Points on a hilly landscape, in no order, each with its height.
From any point a ball rolls to the lowest of the 2 points nearest to it. It stops when none of these is lower. Distance is the straight distance between rows; heights are no part of it.
Q_377 h=324: [128 117 152 170 108 115 169 168 100  68 142 105 139  69 164 114 114  56
 134 157 154 139 145 160 102 112 122 132 160 141  92 107  55  97 142 143
 141 128 129 125 144 127 110  96 162 128 162  71 141 101 129 151 102 116
 121 163 126 129 135 136 127 158  97]
Q_188 h=690: [111 113  86  70 156 188 107 133 123 172 106 135 110 202  87 116 152 175
 108  83 113 133 147 134 152 170 183 159 158 135 123 118 178 155  62 183
  98 112 134 140 101 199 193 146 149 127  82 176 158 163 139 116 216 120
 145 104 131 164 110 143 116 118 112]
Q_619 h=445: [145 113 130 123 152 122 144 139 115  84 178 130 128 156  88 120  79 147
 163 146 102 152 121 162  96 189 131 131 152 149 125 143 149  98 124 179
 164  94 122 144 113 179  95 108 112 132 132 106  96 167 160  62 187 165
 151 128 155 111 110  89 108 111 105]
Q_409 h=260: [109 123 161 110 104 129  74 128  65  42 104 105 159 159 127  86 154 108
  85 105 164  78 179 175  95 175  96 150 170 194 127  88 165  94  99 157
 133 128 115 169 104 152 147 110 180 110 121 106 138 158 135 108 199 101
  86 136 161 110 139 131 142 116 138]
Q_255 h=403: [176 127 134 103 183 127 139 105 131 154 131 131 108 118 111 107 129  99
 103 139 163  89 127  85 137  86 122 111  95 157 142 126 129 140 175 170
  89 145 100 105 160  53  81 160 158 131 133 129 112 110 108 129 126 120
 120 107 112  95 135 158 159 104  95]
Q_499 h=916: [134 143 158  90 140 121 168  80 113  95 105 122 121  90  99 109 136  80
 107 148 130 101 197 115 139  94 136 114 151 130 170 125 130 123 106 190
 125  93  90 157 141 116 149 147 194 145 136  93 128 123 121 183 131 123
  94 104 141 144 144 186 153 160  82]
Q_461 h=576: [ 98 163 147 108 145 106 119  47 129 150 127 126 147 111 122 115 114 176
 169 124 178 171 142 117 173  79 167 139  84 148 148 102 101 112 110 118
  99 134 123 170 105  83 132 153 204 159  76 202 151 115 140 152 107  18
  68  59 128 135 111 160 119 137 135]
Q_737 h=547: [150 100 137  92 115 117  86 119 135  98 106 135 113 156  78 162 137 167
 160 157 167 111 148 145  92 137 149 111 129 121 143 150 202  55 114 109
 152 140 133 164  62 106  95  74 105 109 119 135 112 154 146 143 186  91
 151  45 152 116  97 125 164  57 102]
Q_374 h=143: [179 128  88  86  92 147 109 118 144 135 108  83 107 109 146 167 122 113
  96 112 138 141 111 115 114 125 151 139 140 145 150 107  89 146 131 116
  77 193 121 149  99  83 144 172 184 166 150 138 167 122 124 141  85  61
 100 153 109 170 139 147 150 154 120]
Q_65 h=766: [193 109  68  99 137 181 131 145 178 213 150 127  89 131 109 170 112 118
 113 125  58 154  78 104 135 156 156 108 125 114 111 151 113 186 168 170
 103 145 144 101 147 165 130 187 104 143 154 119 162 119 124  83  99 165
 161 179 100 156 153  97 128 142 106]
Q_381 h=182: [189 169 146 164 142  97 134 138 145 135 126 151  78 130 140 129 102 106
 157 106  86 121  98 131  96 100 107  90 128 144 113 106 134 159 180  86
 134 140 128  95 189 125 125 182 113 148 171 129 122 147 105  97 119 105
 123 155 148 102 173 108 143 125 146]
Q_75 h=566: [130  69 124 113 135 109 131 140 100 116 125 119 103 127 165 159 156 117
  84 103 136  78 148 140 127 148 110 147 105  91 162 129 135 149 147  94
 162 151 100  84 135 106 120 127 128 104 138 140  80 145 125 107 163 173
 117 116 118  99 113 117 158  96 140]
Q_964 h=629: [178 136 141 133 135  99 169 112 146  76 178 144 106 133  91 168 100  91
 149 159 117 114 142 129 151 130 104  87 127 117 163 154 139 118 167 174
 158  99  82 120 153 136 100 130 126 150 195  88  75 142 130  94 107 189
 126 114 160 109 157 104 143 154 113]
Q_539 h=259: [199 145 170 174 111  93 141 169 137  87 127 131  82 111 156 160  89  51
 142 133 109  89  98 146  94  94  93  80 113 135 151 110 106 137 202  98
 138 161 100  82 197 104  89 154 145 154 191 108 103 129 114  99 105 140
 104 165 141  94 183 111 178 126 126]
Q_364 h=527: [133  83 131 143 132 122 151 168 128 129 151 140 110 122 146 164 125 108
 125 124  91  96 115 150 121 141 120 130 113  80 105 160 110 155 172 104
 183 123 132  79 143 148 106 104  82 102 149 106  94 138 116 109 124 215
 162 146 128 118 115 104 138  97 121]
Q_731 h=342: [ 99 129 183 119 145 105 117 150  53  51 131 137 155 160 132  69 112  86
  97 115 118  87 172 175  78 171  86 148 177 166 125 108 161 111 107 161
 175  77 115 146 140 170 153 112 123 114 108  88 106 166 150 111 205 144
 126 142 163 121 134 118 120 134 119]
Q_852 h=750: [170 120  75 127 111 165 119 170 163 204 128 112 111 114 114 169 143 104
 111 100  61 134  87 121 116 148 153 113 144  87  85 159 111 178 150 128
 119 141 166  88 141 165 150 139  63 118 157 101 158 128 113 126 101 182
 181 196  96 159 139 117 123 126 112]
Q_666 h=595: [151 123 146 148 185 119 182 130 136 169 158 152 100 111 105 115  84 103
 162 132  83 132 124 132 144  96 142 111  79 114 113 167 129 139 174 176
 145 106  91  79 202 148  76 150 136 124 120 123  70 122 140  78 136 183
 141 105 119  97 124 109 138 101  92]
Q_896 h=670: [113 123 114 131 166 161  71 153 123 183  84 110 152 169 169 104 175 154
  68  87 158 114 104 113 134 120 124 159 115 149  99  79  92 168 115  92
  68 169 166  94 145  80 150 142 141 108  86 167 200 127  82 129 123  99
 105 159  88 132 120 120 115 121 159]
Q_390 h=326: [186 133 160 143 137 101 166 170 138 107 140 135  93  82 150 166 113  56
 123 147 134  91 104 134 106  90 102  85 107 117 141 149 113 129 191 136
 131 143 102  76 187  79  76 125 112 117 176  81  90 103 112 148 118 180
 145 127 109  82 152 118 182  92  82]
Q_757 h=516: [114 116 100 101 158 160 141 117 152 189 145 136 113  84 100 103 146 109
  85 157 126 116 109  61 163 110 126 119 135 119 151 173 107 189 130 218
 106 107 123 114 160 121 125 139 125 125 100  79 125  78 125 164  99 215
 158 160  82 140 126 159 120 141  83]
Q_546 h=251: [ 22  97 137 139  75 108 139 136 105 128  79  99 147  69 185 120 169 124
 126 135 133 148 147 132 110 105 126 148 131  89 123 134 105 114 116  45
 160 141 138 131 107 100 149  90 100 106  95 110 104 101 146 219  97 115
 140 142 108 146  95 148 149  93 153]
Q_749 h=700: [113 126  87 113 148 186 106 124 136 186  89 104 144 133 143 135 191 143
  55 110 151 103 126  91 157 142 124 144 126 111 110 105 108 171 106 116
  62 153 147 105 127 112 169 129 128 116 133 160 192 128  86 157 107 140
 129 165  98 160 137 127 104 158 154]
Q_891 h=384: [ 51  86 126 134 143 143 113 119 114 156 137 121 153 123 179 113 171 165
 112 133 168 122 119 107 158 123 111 168  77 104 138 129 106 138  95 120
 114 131 122 125 109  97 112  93 102 106  80 150 117  94 118 140 125 165
 112 103  92 110  79 143  96 103 159]
Q_214 h=788: [179 113  89 134 155 155 148 152 148 166 170 130 120 148 125 152 129 125
 119 128 103 127  99 110 166 179 111 126 122 135 106 142 114 157 160 166
  94 121 127  93 146 166 116 150 125 137 186 128 163 124 103  65  98 184
 144 166 144 135 158  95  88 192 143]
Q_148 h=364: [ 36  96 120 116  84 127 141 129 115 161  94 126 145  92 136 125 146 165
 144 121  96 157 165 139 149 146 174 187 129  48 102 174 162 121  89 108
 162 101 111 141 101 191 176 105 106  99  97 145  85 139 177 165 134 138
 146 108 104 163  89 162 130 111 148]
Q_969 h=278: [171 108  82  98  93 148  63 160 148 167 150  88 114 154 154 152 129 143
 102 120 121 150  47 112  88 139 141 148 124 163 168 122  92 156 135 115
 113 190 148 125 102  96 109 124 117 128 101 132 158 127 122  88 122 125
 119 168  79 124  98  95 138  75 129]
Q_802 h=241: [103 144 111 125  74 118  82 131  96  59 121 138 179 162 140 124 133 162
 124 105 140 154 138 120 119 211  94 129 165 154 128  83 184  97  81  91
 129 137  93 166  73 177 154 129 129 138 152 163 122 155 150  98 160  79
 110 153 166 137 147 107 122 172 202]
Q_990 h=607: [128 149 113 137 159 142  89  93 124 158 100 124 164 159 134 122 131 195
 158 103 161 174 119 120 167 122 166 158  76 143  93  92 105 110 106 111
  74 155 142 130  93  98 124 147 181 155  93 221 189 127 114 112 122  19
  92  79 109 130 116 143  95 137 157]
Q_350 h=321: [ 44  51 128 139 107 124 124 150 121 144 120  88 162  80 197 144 172 147
 114 132 160 133 125 120 148 123 121 159  82  81 134 153  80 119 120  90
 158 154 126 116  99  90 113  75  88  83  97 135  90  87 140 149  97 163
 134 117  78 121  84 142 131 103 155]
Q_451 h=391: [248 130  98 103  87 145  62 145 142 114 136 134 100 153  79 162 104 134
 153 129 104 138  62 126  31 149 143  94 162 152 139 133 167  99 153 112
 134 168 163 132 139 143 108 123  78 140 176  83 143 175 122  68 171 117
 160 150 153 119 127  88 163  84  95]
Q_174 h=598: [158 108 142 128 139 115 148 111 106  87 145 127 105 128 131 168 129 109
 129 124 143  82 161 151 132 130 114 124 108 110 173 118 146 116 151 127
 150 130  80 120 131 106 118 150 170 128 160 124  74 152 123 116 150 135
 100  97 145  88 137 131 162 135 141]
Q_265 h=427: [143 101 126 144  99 104  81 150 125  82 153 157 127 180 143 169 112 160
 160 115 151  83  95 154 120 172  57 121 130 116 161 134 152 108 140  77
 192 124 128 103 131 145 106  98  74 120 173 132 113 173 118  52 162 186
 140 108 190  62 128  63 143 130 187]
Q_817 h=513: [ 65 138 178 125  99 114 168  64 136  85 139 101 157 106 139 160 132 127
 145 129 177 112 156 182 165 107 141 154 101 115 173 108  76  99  91 105
 125 100 141 168  74 102 154  70 163 135  99 132 154 129 117 196 101 107
  72  66 152 133  88 129 105 137 130]
Q_352 h=313: [ 64 129 138 128  93 136 133  94 102  97 113 142 169 127 141 118 152 157
 134 126 151 144 187 123 161 160 113 132 153 107 115 108 181  87  88  87
 137 112  98 153  83 162 156 121 137 126 133 166 110 139 144 161 139  82
 108 121 156 144 137 132 127 171 174]
Q_635 h=854: [130 165 151 170 187 134 169  80 114 144 126 161 170 138 143 107 124 172
 159 110 151 114 183 107 209 129 110 119  81 126  94  98 145 102 139 108
 104 106 105 117 131 126 124 164 160 140 153 213 140 117 107 105 128  54
  84  79 158 126 174 142  90 202 193]
Q_916 h=638: [100 159 124 110 142 128 118  99 131 128 100 177 120 175  61  68 111 172
 148 112 116 160 160  84 143 134 136 110 141 157 148 108 217 124  81 173
 135 103 112 175 144 182 156 181 138 150 102 172  88 141 164 115 194  86
 138  84 147 131 151 154 134 121 126]
Q_177 h=261: [ 95 162 155 169  93 106 157 154 149 140 156 127 118 134 144 148  92 131
 165 118  83 157  84 178 110 116 163 158 135 116 148 131  83 168 111 117
 160 106 155 152 115 159 127 106  91 136  89 107 119 141 144 130  99 192
 135 166 116 139 102 130  85  97 111]
Q_859 h=548: [123 156 145 119 139 118 140  64 141 118 141 111 145 112 120 147 116 141
 133 133 172 127 128 124 160  84 141 133 111 152 169 110  89 120 111 137
  98 125 133 169  88  72 137 126 188 156 116 148 168 113 117 162  99  81
  79  82 136 150  99 149 110 136 120]
Q_691 h=77: [133 143 125 171 154 116  97 158 130 157 115 149 120 148 146  84 111 142
 151 108  92 154 109 126  91 122 111 123 122 141  89 116 167 127 150  84
 152 143 150  98 161 137  86 152  87 124 118 138 115 139 135  96 141 111
 154 150 123 114 152 106 125 100 140]
Q_698 h=401: [125 159 165 128 156 101 132 142  96  86 158 147 126 177 115  86  79 118
 133 107  93 137 127 170  88 161 120 157 163 182 140 104 149 139 118 188
 156  87 128 156 141 186 137 148 136 133  99 107 109 157 146  65 188 162
 122 143 153 106 138 107 104 121 100]
Q_234 h=447: [108  86  58  82 107 140 112 141 155 198 102 133 102 128  95 118 131 180
 127 121  67 180 124  78 150 154 166 119 111  85 132 166 206 159 122 135
 127 159 111 121 132 186 144 177  91 119 106 162  82 131 174 113 153 160
 182 122 109 156 129 127 170  94 135]
Q_511 h=639: [132 144 122 125 158 136 100 126 115 161 112 109 127 179 174 113 131 171
 122  72 126 129 107 155 132 140 144 168  89 149 117  70 110 164 122 100
  81 151 159 111 129 109 145 159 160 138  79 191 177 145 105  84 137  79
  82 134 114 121 118 128  89 106 160]
Q_808 h=405: [ 69  84  87  94  79 128 125 134 122 159 116 117 130  98 123 122 135 162
 139 140  87 197 134 107 115 162 148 149 129  70 126 179 168 123  99 136
 171 134 112 148 110 197 148 135  87 111 101 122  69 122 191 140 141 142
 171 143 106 151 120 148 145 100 132]
Q_850 h=285: [126 134 135 131 120 122 119 120 160 135  65 138 115  92 114 143 145 136
 143 131 124 121 160 158 111  66 164  90 141  93  93 147 148  80 130  50
 140 145 165 133 107 116 149  97 104  97 136 133 158 128 120 228 112  69
 148 101 138 145 133 146 164 101 111]
Q_766 h=201: [191 102  67  53 113 164  73 128 150 159 140  88 107 141 111 170 126 127
  85 131 133 149  90 103  95 139 172 142 130 157 151 125  97 144 127 161
  86 189 124 160  81  91 126 146 164 147 117 136 151 117 138 110 121  79
 112 137  80 153 107 142 155  96  84]
Q_743 h=171: [121 155 149 119  75 100 116 177 115  83 147 129 109 144 162 124  97  96
 122 109 101 140  75 166  73 140 128 151 159 137 172 114  95 182 115 115
 168 126 140 150 151 164 144 120 102 130 103  73 114 137 151  98 137 213
 143 207 127 109 111 102 122  99 130]
Q_455 h=258: [104 179 141 142  49  79 116 149 141  87 130 143  86 137 170 152 118 118
 147  87  89 130  55 125  95 121 108 118 141 112 219 103 120 202 131  62
 173 141 136 135 162 148 169 167  75 138 116 118  84 147 141 108 100 187
 111 188 145 112 138 101 132 109 170]
Q_640 h=377: [184  94 147 151 134 135 156 164 126 106 144 112 115  80 129 174 122  72
 117 164 157 103 125 150 107  95 122 113 145 115 109 149  76 112 170 144
 125 131 139  96 139  95 102  77 131 116 172  73 160 110  98 168  86 155
 149 129 125 126 148 135 148 134  75]
Q_543 h=179: [166 151 144 170 142 127  91 162 152 151 124 157 118 131 117 109 119 132
 169 144 120 156 101 124  60  94 132  91 138 129  78 142 157  73 175  87
 140 135 176 111 142 103  87  88  70 118 152 106 152 117 115 140 124  92
 179 116 136 115 126 103 141  85 105]
Q_408 h=406: [135 185 138 117  82 101 122  75 157  81 102 158 110 118  83 108 124 116
 152 162 134 148 123 122  95  69 137  73 157 148 184 123 158 116 114 124
 138 134 151 178 115  91 142 139 121 141 135  99 113 122 138 193 109  86
 131 121 153 129 128 160 149 106 101]
Q_45 h=336: [108 140 133 136 129 120 100 109 126 114  74 142 133 128 117 127 163 162
 139 126 146 140 174 124 120 113 144 103 118 115  83 106 167  56  99  52
 119 156 128 144 114 128 161 115 121 111 132 179 148 133 117 180 139  37
 129  87 147 134 124 131 157 132 158]
Q_986 h=224: [182 111 112 112 117 151 135 124 142 117 143  81 136  94 149 168 133  89
 105 146 174 133 111  97 134 129 114 122 120 154 153 118  68 134 153 159
  63 167 104 138 108  61 102 157 190 157 173 105 164  98 113 119  70  92
  98 153 115 149 152 145 137 192 120]
Q_747 h=728: [146 125  90 129 162 169 106 152 154 190  84 135 119 111 116 125 171 118
  81 143 112 107 122  94 127 123 131 105 151 103  72 156 135 149 143 122
  93 137 166  94 150 110 145 128  72 111 146 127 179 116  83 180 110 145
 174 168 103 155 133 130 144 134 110]
Q_894 h=871: [139 143 143 129 152 154 174  80 109 130 101 144 177 120 115 140 146 151
 145 114 157 113 210 149 192 149 142 138 109 126  76 119 123  72 113 120
  88  99 115 128 105 158 158 122 189 138 160 182 182 133 115 147 125  58
  89  72 157 168 162 139 106 220 157]
Q_96 h=262: [ 94 114 161 135 113  97 167 152  87  95 123  98 144  58 189 110 126  66
  97 131 126 126 154 131 128 107 109 152 125 119 118 122  71 151 148 123
 135 135  97 117 161 107 127 137 176 133 134  86  97  90 137 150 101 119
 115 172  93 138 132 167 139 166 121]
Q_356 h=137: [118 116 129 119  68 140  70 140  98  58  86 100 164 160 120 137 170 127
 104  95 185 110 158 156 110 185 108 128 161 175 101  67 133  75  83  95
 105 149 120 161  75 160 156 102 163 124 145 129 180 149 137 139 153  65
  96 148 159 154 139 109 147 164 182]
Q_763 h=476: [166  66 116 159 143 135 109 161 129 110 142 129 132 153 130 185 139 155
 139 131 156  70 119 161 113 176  97 113 109 115 105 155 145  76 162  90
 147 136 151  80 102 118  97  59  93  98 186 148 128 162 100  87 161 159
 148  87 152 102 120  81 128 122 152]
Q_793 h=575: [141 103 105  83 132 131  93 101 156 112  99 142 119 147  60 157 154 187
 144 157 166 138 167 109 136 128 155 107 113 117 150 144 216  69  87 130
 121 141  98 175  72 113 119 102 140 134 132 166 106 148 140 149 187  70
 135  25 158 132 115 145 158 109 132]
Q_942 h=451: [ 74 113 105 110 141 159 124 113 128 137 135 117 134 158 128 122 177 153
  83 141 173 107 129 102 180 143 111 146 130 132 177 121 129 152  78 155
 102 110 134 144 110 102 140  92 106 115  88 120 140 117 114 146 158 196
 135 115 107 120  94 129 100 123 137]
Q_623 h=477: [ 97 151 151 145  65 117 144  85 134  43 144 109 150 118 128 170 113 102
 158 158 160 119 143 184 128 109 125 109 171 145 175 117  82  86 109  74
 133 104 151 183  72 110 146  55 153 135 163  89 149 124 117 203  81 102
 102 114 176 143 110 119 114 157 128]
Q_172 h=517: [164  94 118  93 124 134 153 125 164 156 200 105  97 130 123 202  90 129
 167 137 117 157  61 153 139 131 181 133  98 110 159 180  86 150 148 182
 134 145 124 121 107 113  86 104 131 139 104 127 117 106 145  89 108 174
 132 117  98 123  83 103 120  82  84]
Q_302 h=523: [ 83 101  97  77 174 157 100  99 126 205 124  91 149 127 117  59 170 149
  45 145 169 122 113  49 160  99 125 159 110 156 133 130 108 158 112 201
  69 147 105 132 142  82 114 144 171 121  64 123 131  82 133 132 134 142
 135 119  62 119 101 169 140 109 102]
Q_141 h=446: [132 166 156 132  85 107 126 111 143  51 118 139 130 142  99 145 111 121
 151 139 145 125 140 156 117 114 112  96 167 151 165 116 142 106 120  89
 143 108 144 165 100 123 156 102 122 128 151  98 138 142 122 161 120  98
 106 133 183 124 137 131 107 136 137]
Q_603 h=421: [146 167 165 178 178 152 166 135 140 161 134 121 140 118 144 132 118 114
 139 108 117 107 123 182 169  87 143 149 121 120  78 100  40 150 135 118
  93 115 191  92 150 104 143 114 158 142 133 150 219 132  78 163  53 108
  99 132 120 139 139 127  62 172 123]
Q_657 h=624: [159 144 139 142 155 114 189 118 141 131 160 163 122 106  67 120  98 109
 166 162  89 149 136 101 156 102 119  80 111 127 112 163 159 115 149 183
 154  90  88 110 163 159  81 154 111 137 151 105  84 124 148  88 120 181
 154 122 149 111 154 113 136 137 102]
Q_905 h=901: [131 160 122 115 145 141 151  98 133 120 126 134 143 130  90 104 148 106
 109 145 132 124 168 103 142 127 136 128 161 125 117 132 125 139 100 196
 108  76 120 144 133 135 143 148 159 135 122 124 152 117 114 149 136 135
 119 129 136 162 142 158 112 175 112]
Q_275 h=316: [ 42  90 124 117 107 140 155 119 107 138  77 111 163  81 145 147 162 123
 112 121 126 121 191 154 154 122 158 162 144  75  86 156 114 113  79  86
 143  96 132 138 110 161 184  72 122  98  98 125 125 136 148 213 122 141
 148 113 102 168  93 169 126 119 133]
Q_692 h=327: [116 149 121 154  83  95 111 117 144  94 159 137 107 160 158 147 110 145
 158  99 111 146  67 112 131 152  83 117 105 128 185  99 133 156 128  77
 149 135 114 146 133 120 129 166 110 149 152 154  85 133 121  65  94 130
  96 146 172 100 151 101 115 137 188]
Q_244 h=380: [133 141 132 149 103 106 103 136 121  86 140 154 115 189 138 134 119 148
 145  94 124 117 111 120 123 163  60 114 123 131 154 108 175 124 149  65
 168 131  95 104 147 144 119 153 100 139 173 158  93 168 116  64 146 142
 111 123 185  77 155  81 140 127 216]
Q_841 h=470: [ 96 141 170 171 143 128 151 154 106 133 138 107 175  88 174  91 124  91
 132 136 151 128 145 178 136 107 136 169 143 138  62 107  38 131 127 135
 116  99 166 105 135 129 128  87 162 129 115 120 185 108 115 153  82 126
 124 158 104 138  95 129  63 160 112]
Q_137 h=663: [ 68 125 120  96 153 145 113 108 106 140 130 154 120 180 100  56 118 170
 110 104 100 150 146 111 157 164 148 155 151 148 175 115 205 155  75 193
 139  93 109 145 114 194 178 167 149 137  62 173  85 160 178  97 225 122
 142  95 139 127 124 143 120 107 113]
Q_452 h=325: [104 168 120 179 115 134 160 131 170 194 155 139 119 106 127 129  95 145
 183 109  86 172  86 154 152 105 157 157 115 108 108 155  93 167 119 112
 136 113 161 136 121 141 131 141 110 138 111 147 127 110 131 136  58 145
 117 141 112 160 108 129  74 143 141]
Q_568 h=376: [137 159 129 142 157 127 163 116 136 197 141 123 135 120 152 149  97 132
 167 102 105 134 101 162 170  95 171 170 101 114 101 144  67 184 138 140
 101 121 159 111 138 118 141 150 173 152 115 176 173 118 125 131  64 112
  98 137  96 150 115 142  77 162 125]
Q_626 h=469: [122 126  99 100 172 128 117 109 134 201 111 133 114 102 105  79 145 128
  62 145 136 122 121  56 152  81 132 126 107 126 142 156 138 183 143 189
  93 129 120  96 164  94 119 169 143 120  91 120 107  86 124 158 122 159
 141 132  77 126 128 183 150 107  98]
Q_441 h=169: [ 44 126 157 124  92  95 136 144  93 108  93  93 141  64 182  96 139  84
  87 130 111 123 158 139  93 105 124 156 160 103 127 122 103 160 117 109
 159 125 122 146 142 132 171 133 123 107  79  77  92 104 160 197 128 146
 147 176  88 138 111 159 148  99 110]
Q_700 h=833: [124 164 131 198 176 129 140 132 118 139 158 161 169 166 148  55 114 159
 160 111 122 154 148 104 167 155  78 134 104 157  65  86 145 116 141 117
 114 101 120 105 146 158 106 168 137 137 133 182 134 115 109  51 131  89
  99 129 149 109 164 115  60 177 199]
Q_549 h=606: [148 142 130 103 137 116 104  97 149 103  86 177  90 175  48 110 136 171
 138 128 135 102 172  96 128 121 130  75 130 139 168 111 250  87 104 125
 149 128 103 161 127 123 140 152 105 143 149 166  76 158 145 140 206  87
 143  43 160 112 150 143 177  95 134]
Q_70 h=301: [120 155 179 150 156 102 148 133 113 119  85 149 131  81 113  71 120  71
 128 172 132 118 168 140  92  56 129 100 159 132  73 148 128  89 140 141
 140 104 147 111 170  92 107 130 126 102 104  86 133 101 135 209 113  95
 131 132 121 125 140 160 160 114  83]
Q_707 h=357: [140 182 163 151 109  86 162 112 123  88 120 149 101  90 130  92 102  80
 154 167  95 145 139 122  89  53 121  86 151 133 138 143 127 118 145 140
 162 123 122 138 172  98 111 147 108 133 133  78  89 106 142 166  92 106
 139 145 135 130 165 148 159 120  98]
Q_63 h=237: [153 153 158 158 150 110 121 148 141 124  75 157 127 105 121 100 132 115
 145 159 130 120 147 148  63  59 145  87 163 137  57 152 151  46 154  72
 148 139 177 110 135 101 111  88  89 103 143 106 156 126 123 189 127  60
 163 110 138 129 131 132 162 107  84]
Q_376 h=509: [ 93 127  95 111 131 151 151 113 156 179 172 117 117 121 115 133 141 143
 105 157 129 132  93  92 173 130 133 140 126 108 190 169  97 194 101 191
 122  98 139 141 125 119 137 128 105 127  78 108 125 103 131 131 103 219
 149 147  88 138  92 137  95 136 106]
Q_496 h=561: [132 125 157 168 163 136 189 142 126 164 167 154  98 119 147 162 110 113
 150 115  99 106 118 148 161 112 131 136  80  96 117 166  98 157 158 134
 147 109 124  73 164 125  96 110 109 119 130 143 107 127 113 102 108 206
 132 125 112 106 120 118 108 134 120]
Q_91 h=319: [186  84 130 137 151 132 129 143 108 125 150 100 142 101 159 103 136  93
  80 151 175 104 143  64 136 132  85 114  89 168 107 107 107  98 176 140
  85 172  92 104 149  80  76 162 182 137 155 108 131 100 110  89 114  93
 106 138 111 110 163 145 156 164 134]
Q_479 h=482: [176 121 103 117 143 139 154 149 128 138 180 120 128 135 109 152  80 127
 175 146 106 155  99 160 113 160 178 143 124 132 111 171 109 112 141 175
 137 114 151 138 104 149 100 122 123 132 126 112 131 136 138  78 132 148
 159 133 115 137  97 102  99 106  86]
Q_913 h=887: [128 145 127 127 128 149 166 108 115 116 141 141 174 110 107 131 144 116
 132 170 143 123 193 128 158 160 121 123 164 129  82 137 126 102  95 174
 101  75 129 161 102 156 164 119 158 130 162 120 177 120 124 154 100 103
 112 125 153 183 158 144 104 235 130]
Q_142 h=343: [213 106  83  77 101 146  84 152 128 144 156 103 104 165 118 149  98 129
 129 114  88 172  44 112  66 166 141 122 131 173 150 120 141 150 164 135
 129 189 137 140 132 154 107 144 107 143 118  92 132 140 135  43 155 134
 148 169 108 113 119  87 154  69  83]
Q_587 h=494: [109  99  72 107 128 144 103 117 137 158 130 140 114 169  92  96 145 174
 115 126 100 156 126  59 143 176 104 108 117 132 141 132 204 148 114 144
 117 141  89 122 145 174 117 170  88 142 114 144  81 137 154  61 167 153
 169 130 132 114 151 105 145 121 159]
Q_443 h=811: [119 153 141 183 162 135 149 141 123 124 184 142 167 155 143  96 117 122
 127 134 135 131 122 118 175 171  84 147 122 154  79 111  96 134 138 169
 115  90 140 117 140 175 114 133 128 134 159 130 148 122  92  67 102 155
 119 156 153 113 157  99  52 212 165]
Q_788 h=514: [131  94 145 159 141 110 112 126 123  82 130 126 147 160 126 162 128 173
 167 126 178  99 135 179 116 141 118 128 112 112 115 142 155  47 140  84
 144 131 139 133  93  98  97  51 103 104 151 152 135 155 114 137 168  91
 120  41 160 110 108 100 130  95 138]
Q_315 h=64: [ 81 142 145 116  88 101 114 170 108  87 101 112 132 109 165 102 135  93
  91 133 113 105 118 138  78 131 110 144 166 132 169 119 108 176 112 118
 172 117 149 143 142 137 159 102  82 112  90  52 105 118 149 166 137 203
 158 202 113 130 110 137 131  96 127]

Two balls start at each pair of points below. Name the first point that both come to, or write -.
Q_549 and Q_587 -> Q_315
Q_905 and Q_376 -> -
Q_234 and Q_188 -> Q_315

For each start below, name the point where the ball stops.
Q_172 -> Q_356
Q_511 -> Q_691
Q_916 -> Q_315
Q_942 -> Q_315
